Points, in no order, along strands that fork, close into loops and pass close to each other.
(in the rows, 128 means zero)
Two points are linked if the straight distance between their rows is under 118. Some points are linked to none.
K203: [133  61 115 152 180 112  95  97 142 144 103 161 110 133 122 110 144 129
 154 103 141 194 117 125 110]
K970: [142 150 152 154 118 230 106  94 115  86 115 147 117 173 102 162  82 126
 136 122 153 136  93 146 114]
K504: [171 141 110 132 148 168 152 150 119 141 136 139 137 153  99 179 132 102
 171 104  94 107  87  78 183]
K503: [143  69 131  86 183 105 120 133 165 152 147 118 100 120 109  88 170 103
 149 110 106 181  93 178 100]
K124: [ 76  69 157 113 151 140 134  75 159 135 121 176 115 126 131  89 125 161
 131  96 147 218 107 105  69]
K421: [110 154  99  94 136 146 145  93 126 137 164 123 121 137 139 118 148 138
 181 179 125 105 114  73  89]
K70: [162  83  63 117 109 138 114 135 163 155 153 144 153 151  90 149 132 129
 140 120  95  83  83 104 123]
K888: [ 57 138 140 143 147  69 103 143 134 159  70 136 124 128 177 101  74 132
 102 120 144 190 163 118 119]
K754: [131 130 166 171 185 172 114  86 119  81 100 143 123 139 146 132  93 151
 173 110 158 185 173  99 128]
K693: [159  83 115 163 127 135  90 103 105 125 143 130 126 147 110 156 199 118
 164 136  91  84 104 132 138]
K141: [113 137 118 131  99 191  91  54  88  92 139 130 132 165 126 143 127 147
 191 153 129 104 143  82  99]
K886: [154 156 149 171 157 142 178 137 161 140 112 141 112 103 100 164 107 107
 103 125 203 144 100  88 132]
K507: [140 136 159 101 145 176 165  63 154 106 138 136 119 102 104 127 134 173
 135 132 165 161 141  97  67]
K405: [143 154 128  79  77 130 145 164  84 118 134 127 161 135 151 111 104 153
 115  85 103  88 169 109 179]
K807: [ 96 121 109 185  62  76 105 120 144 157 121 114 114 107 125 153 114 113
  89 186 140  94 107 125 117]
K77: [162 157 107 168 140  87 153 155 122 153 121 137 132 107 143 156 174 124
 156 114 115  91 144  73 169]
K795: [175 139 150 132 128 187 113 127 120  85 137 141 149 133  99 138 114 151
 136  83 114 111 132 127 149]
K398: [106 185  79  84  80 148 152 106  78 124 155 127 140 149 158 141 148 154
 177 144  96  94 166 102 152]
K977: [119  99 154 128 186 117 142 102 149 147 124 151 103 112 117 107 142 138
 156 103 146 216 128 105 107]
K950: [131  91 131  61  77 107 132 128 106 128 184  95 170 138 116 137 180 127
 128 133  82  69 128 167 127]
K187: [171 184 161 157 154 101 175 178 108 114 124 118 121  99 146 132 157 120
 142 104 123 101 156  92 180]
K158: [126 159 118 123 185 129 165 156 142 139 103 138 130 117 148  87  74 134
 154 116 154 185 154  66 135]
K711: [126 166 138 179 149  89 112 160  98 105 103 125 126 133 179  79 140 112
 144 100 135 140 188 140 180]
K585: [159  86  81 125 150 137 112 116 133 123 112 188 155 120 133  94 153 187
 143  72 119 122 183 127 110]
K796: [163 107 193 148 125 126 141 129 100 104 144 114 140 111 104 179 175  98
  88 125 120  69 113 197 157]
K868: [139 163 123 170 124 123 144 143 103 158 127 101 104 140 111 209 161  61
 122 153 117  98  69 137 182]
K75: [174 100 124 142 156  95 120 132 139 115 103 164 144  87 140 106 154 178
 120  71 141 141 190 152 126]
K983: [148 141  82 165 134 109 133 114  94 167 141  99 109 139 125 190 197 123
 164 151 109  82 126  68 164]
K647: [119 147 109 128 115 105 150 164 142 174 148 104 110 141 114 178 151  72
 152 177 117 104  65 126 156]
K663: [134  76 138  87  83  95 110 129  99 101 171 128 178 135 140 136 156 133
 122 102  94  69 155 188 149]
K835: [110 106 122 136  57  92 124 105 169 160 136 110 121  83 111 134 129 157
  67 167 154 113 120 144  79]
K677: [158  89 133  96  85 138  82 158  89 110 127 129 173 163 130 104  95 132
  94  64  96  95 133 170 173]
K986: [144 158 138 138 150 126 124 178 103 111  91 140 143 129 169  58 102 135
 145  77 129 149 182 133 172]
K410: [126 176 180 136 155 132 135 170 105 110 124  83 101 144 137 107 110  74
 127 134 117 149  96 175 173]
K259: [158  98  65  95 121 151 132  95 140 126 136 177 162 109 125 100 139 177
 129 113 110  88 161 105  59]
K978: [146 117 124 159 133 130  75 167 105 134 113 127 126 146 141 113  87 105
 126 106 105 131 116 152 168]
K568: [134 175 103  67 117 144 193 143 170 134 138 143 154  96 137 128 106 141
 120 151 124 113 143  65 118]
K856: [111 147 134 149 108 199 102  93 115 100 131 136 127 178 132 152  91 136
 158 146 115 123 114 103 139]
K512: [ 86 146  67  98 106 159 129  84 109 141 134 159 141 146 146 116 120 145
 160 169 118  97 158  37  83]
K603: [ 77 151 163 114 133 106 129 154 142 161  79 136 137 121 151  81  66 154
  86  92 146 190 172 111 102]
K675: [122 163 132 119 133 101 140 176 124 151  68 154 135 104 155  70  71 168
  64  90 145 156 198  85 116]
K16: [150 122 160 147 152 115 142 104 152 130 133 119 106  83  99 154 165 125
 106 138 152 131 106 153 101]
K955: [ 71 162 132 110  72 128 123 130 138 119 141 107 137 148 147 111 105 160
 110 171 125  98 160 121 116]
K513: [ 94 160 149  83 146 172 158 125 155 142 155 100  98 149 112 128 101  89
 146 167 155 165  55 172 111]
K412: [133 174 202 105 158 124 156 178 135 136 122 100  92  98 113  97 109  95
 112 121 150 183 105 170 147]
K323: [145 149 138 151 127  99 146 161 152 136 101 134 140  84 145 114 101 163
  86 115 144 127 168  85 128]
K214: [ 79 123 153 112 126  76  96 116 129 127 138 104 100 101 143  76 154 128
 113 162 119 172 145 207 108]
K844: [152 102 156  91  83 140 105 168  88 102 145 118 167 152 119 127  90 100
 102  92 109 118  92 192 164]
K740: [124 115  37  81 103 140 129  99 120 146 143 171 152 136 128 110 154 156
 153 142  97  78 145  83  99]
K409: [123  63  71 123 151  69  90 135 156 160 143 122 116 125 140  86 155 121
 142 144 112 127 129 165 100]
K370: [ 87 174  92 114  51  98 137 129 100 135 136 117 153 144 170 139 116 165
  93 144  98  71 175  84 136]
K678: [ 94 103  89 138 173 137 116 111 136 151 156 108  92 146 110 125 144  76
 184 190 141 141  49 107  88]
K176: [146  90 151 113 177 104 156 118 166 169 139 108  88  87  96 122 182 103
 115 131 129 165  82 165  92]
K882: [122 101 152 142  99 100 131 114 165 133 148 114 120  82 103 132 156 154
  88 147 134 112 139 169  93]
K347: [144 152 146 143 180 197 153  97 123  89 111 150 124 111 120 144  74 141
 146 110 177 181 144  49 115]
K857: [152 148 116  64  68 161 147 139 111 105 155 144 175 130 122 144 118 162
 115  93  84  92 153 107 152]
K683: [ 96 197  57 109  85 129 138 113  85 149 135 140 137 151 175 150 135 157
 135 130  93  94 192  61 142]
K390: [111  97 133 117 110  98  80 138 130 133 102 147 138 131 142 101  96 154
  66  91 108 133 168 171 114]
K282: [153 153 181  93 148 133 211 165 130 123 154  84 157 109 101 159 186  95
 112 130 109  90  98 152 146]
K340: [ 98 170 169 118 120 107 173 104 162 120 133  99 116  67 134 111 154 166
 110 158 162 140 178 109  89]
K996: [152  54  84 161 159 122  68 132 142 149 100 159 121 146 115 125 100 127
 145  97 122 163 105 131 118]
K137: [151 107 143 197 151 111  87 118  97 111 135 122 102 149 147 163 190 112
 145 144  97  90 126 145 164]
K384: [119 171 166  96 124 157 168 127 159 135 121 120  92 131  88 150 101  90
 108 153 185 168  60 177 111]
K426: [133 173 128 112 130 129 132 154  94 132 150 102 125 156 147 165 172 104
 183 131  80 109 124 129 176]
K924: [ 93  85 120 151 165 148  81  73 112 105 112 113 106 153 137 106 141 123
 196 152 150 146 119 120  94]
K789: [142 130 152  53  77 175 138 112 144  79 157 119 164 132 114 122 105 176
  98 111  95  98 144 142 116]
K519: [147 156 147 104 159 140 221 164 166 149 148  94 125 101 102 172 163  85
 122 161 131 102  73 131 137]
K353: [ 95 109 113 103 122  74 102 143 136 128 164  92 113 124 152  90 157 107
 149 172  99 123 119 189 129]
K232: [ 68 122 133 168 135  86  99  94 137 136  82 129 117 112 159 116 118 161
 113 154 147 168 193 119  85]
K62: [134 178 131 149 190 152 152 148 102 120  70 140 129 134 158  74  85 132
 172 100 148 184 186  82 148]
K140: [173 136 197 182 135 105 129 135  86 101 110 113 105  99 132 162 145  76
  63 128 152 115 110 212 166]
K966: [171 152 147 173 142 112 164 162 114 141 103 121 109 129 104 169 134  46
  95 140 154 104  54 152 180]
K915: [103  82  81 155 101  75  83 138 153 178 127 126 118 120 129 125 133  98
 102 178 115 123  97 141 104]
K527: [ 89 135 101 107  89 161 144 142 158 159 132 142 140 141 107 143  39 130
  75 143 142 122 100 107 100]
K962: [102 101 135 135  88 119  76 111 135 126 117 134 123 129 122 133  86 141
  65 120 135 154 128 188  99]
K713: [126 128 167 145  56 126  92 129 108  91 122 125 129 126 124 132  77 117
  59 116 152 129 110 219 149]
K297: [153  91  72 152  98  74 112 174 127 151 106 161 172 126 152 102 124 165
  89  87 114  86 175 102 142]
K10: [159 128 158  88 116 199 131 110 138  90 151 117 141 138 101 132 124 159
 129  97 110 118 123 162 114]
K640: [158 119 108 148  90 139 122 180 131 147  91 145 135 154 102 144  70  81
  89 127 142 124  54 148 148]
K222: [151 109 132 136 175  79 135 148 152 136 123 132 122 105 141 109 157 136
 133  97 132 147 147 151 145]
K56: [ 79 127  85 111 133 172 137 103 131 140 155 107 111 157 111 123 129 114
 184 185 146 136  83  52  90]
K650: [138 159  74 113 133 117 150 138  71 157 153 100 118 148 125 188 191 119
 181 136  84  88 140 102 171]
K216: [103  97 112 143 144 150  81 103 127 125 139 118 108 160 114 129 121 103
 168 159 133 147  92 149 109]
K394: [ 97 138  92 126 153 137 129 136 146 128 114 163 133 151 139 116  76 145
 136 133 134 146 159  60 123]
K225: [135  72 130 108  92 140  68 130 104  97 162 140 158 161 140 122 141 153
 123 108  81  89 149 181 152]
K252: [140 124 147 191 150  72 107 144  80 103 129 112 112 126 164 138 180  86
 121 130  97  98 140 172 192]
K729: [117 117 160 136  81  86 105 123 132  97 150 100 139  90 149 116 147 159
  81 135 137 105 169 168 119]
K559: [ 81 105 148 110 122  90  88 133 117 113 101 144 137 121 168  79 131 162
  90  99 128 155 198 185 114]
K870: [145 112 151 158 139 159  97  86 126  94 110 155 132 126 117 139 108 159
 130 103 140 140 165 112 112]
K808: [152 129 156  73 112 118 190 136 124 119 181  86 160 114 104 162 200 114
 133 140 108  85 122 151 124]
K829: [149 107  67 144 151 155 135 142 143 158 157 145 129 165  95 175 128  97
 179 129 117 110  69  65 135]
K896: [118 141 182 107 176 128 155 126 154 132 122 126 115 111 111 106 112 133
 143 105 144 198 126 133 118]
K649: [117 126  87 143 100 141 117 157 158 168  90 155 128 149  99 134  43 109
  80 135 176 150  83 118 128]
K584: [160  69  74 130  99 125  91 109 133 131 144 139 151 134  96 136 174 153
 142 128  97  62 107 127 109]
K152: [162 145 171 193 158  72 133 175  85 110 109  96 104 120 168 115 161  99
 133 109 120 108 156 127 209]
K121: [153 130  84 149 108  74 142 151 114 140 126 145 163 113 150 143 159 147
 145 105  98  86 163 105 160]
K657: [106 195 122 103 119 133 138 149  93 119 143 110 133 166 159 128 135 122
 163 132  99 125 150 107 188]
K92: [ 70 121 141 111 104  96  94 102 127 103 122 111 123 110 158  82 156 171
  96 138 141 138 186 186  97]
K188: [ 75 102 164  83 151 163 143  49 133 111 132 153 123 122 134  96 120 178
 142 115 150 181 151  95  49]
K994: [142 135 149 129 121 115 112 164 117 116 125 103 135 125 134 117 121  95
 128 112 112 120 101 166 173]
K698: [136 140 142 178 168 162 186 101 151 112 118 152 113  93 114 154  97 136
 130 134 190 185 128  48 107]
K514: [ 69 125 101 101 119 135 104 115 161 144 126 126 127 143 130 122  87 137
 119 156 127 130 129 101  88]
K420: [ 80 136 151 139 141 109 140  93 145 131 117 122 112 103 140 103 131 168
 125 157 162 167 174 106  83]
K265: [165 139 164 214 157 107 135 146 107 124  94 124  90 116 126 146 127  66
  87 136 151 139  92 173 163]
K715: [129 142 140 139 141 156 177 119 170 143 118 125  97 120  91 172 117  84
 108 159 207 145  64 140 118]
K341: [175 130 124 135 119 169 137 152 137 129 126 148 136 157  82 175 115  89
 126 115 126 105  55 137 150]
K301: [163  93 137  89 174  78 123 170 146 138 138 124 126 101 126  86 163 118
 140  79 110 156 129 187 142]
K60: [124 142 158  78 124 188 132 118 149 104 153 102 128 141 107 120 100 126
 132 135 128 151 103 177 109]
K658: [114 118 147 143 146 188 113  77 125  99 127 136  98 165 109 143 102 100
 146 159 162 168  71 148  99]
K941: [154 160 143  88 123 144 175  95 161  99 139 145 144  64 134 115 139 186
 105 127 148 135 188  92  81]
K122: [159  76  88 177 137 130  53 155 135 130  88 154 140 166 142 125  83 109
 140 100 103 140 101 124 160]
K933: [114 167 108  90 108 134 196 161 155 165 165  88 117 125  98 176 139  83
 145 183 137 103  57 111 135]
K193: [ 96 117 105 166 125 147  80  62 104 110 108 132 136 161 142 110 136 154
 181 165 131 116 147  84  98]

A piece is all that can be reached along the links. How many separate loops has the piece of each point below (a circle has one, a figure eight two, a Y none), and how many tips (points with one link)?
K216 -> loops 2, tips 1
K647 -> loops 1, tips 2
K711 -> loops 2, tips 1
K857 -> loops 1, tips 1

A fork is a point with three links, a tip a point with one. Leave the first point through the second and follow the links. Name the first fork or tip that comes.
K585; K259 -> K216
K60; K513 -> K10
K519; K933 -> K796
K426; K657 -> K514
K796; K140 -> K994

A tip is a point with one link. Name the tips that can be reached along the links from each point below, in the order of the rows.
K10 -> K405
K924 -> K713
K77 -> K297
K888 -> K796, K323
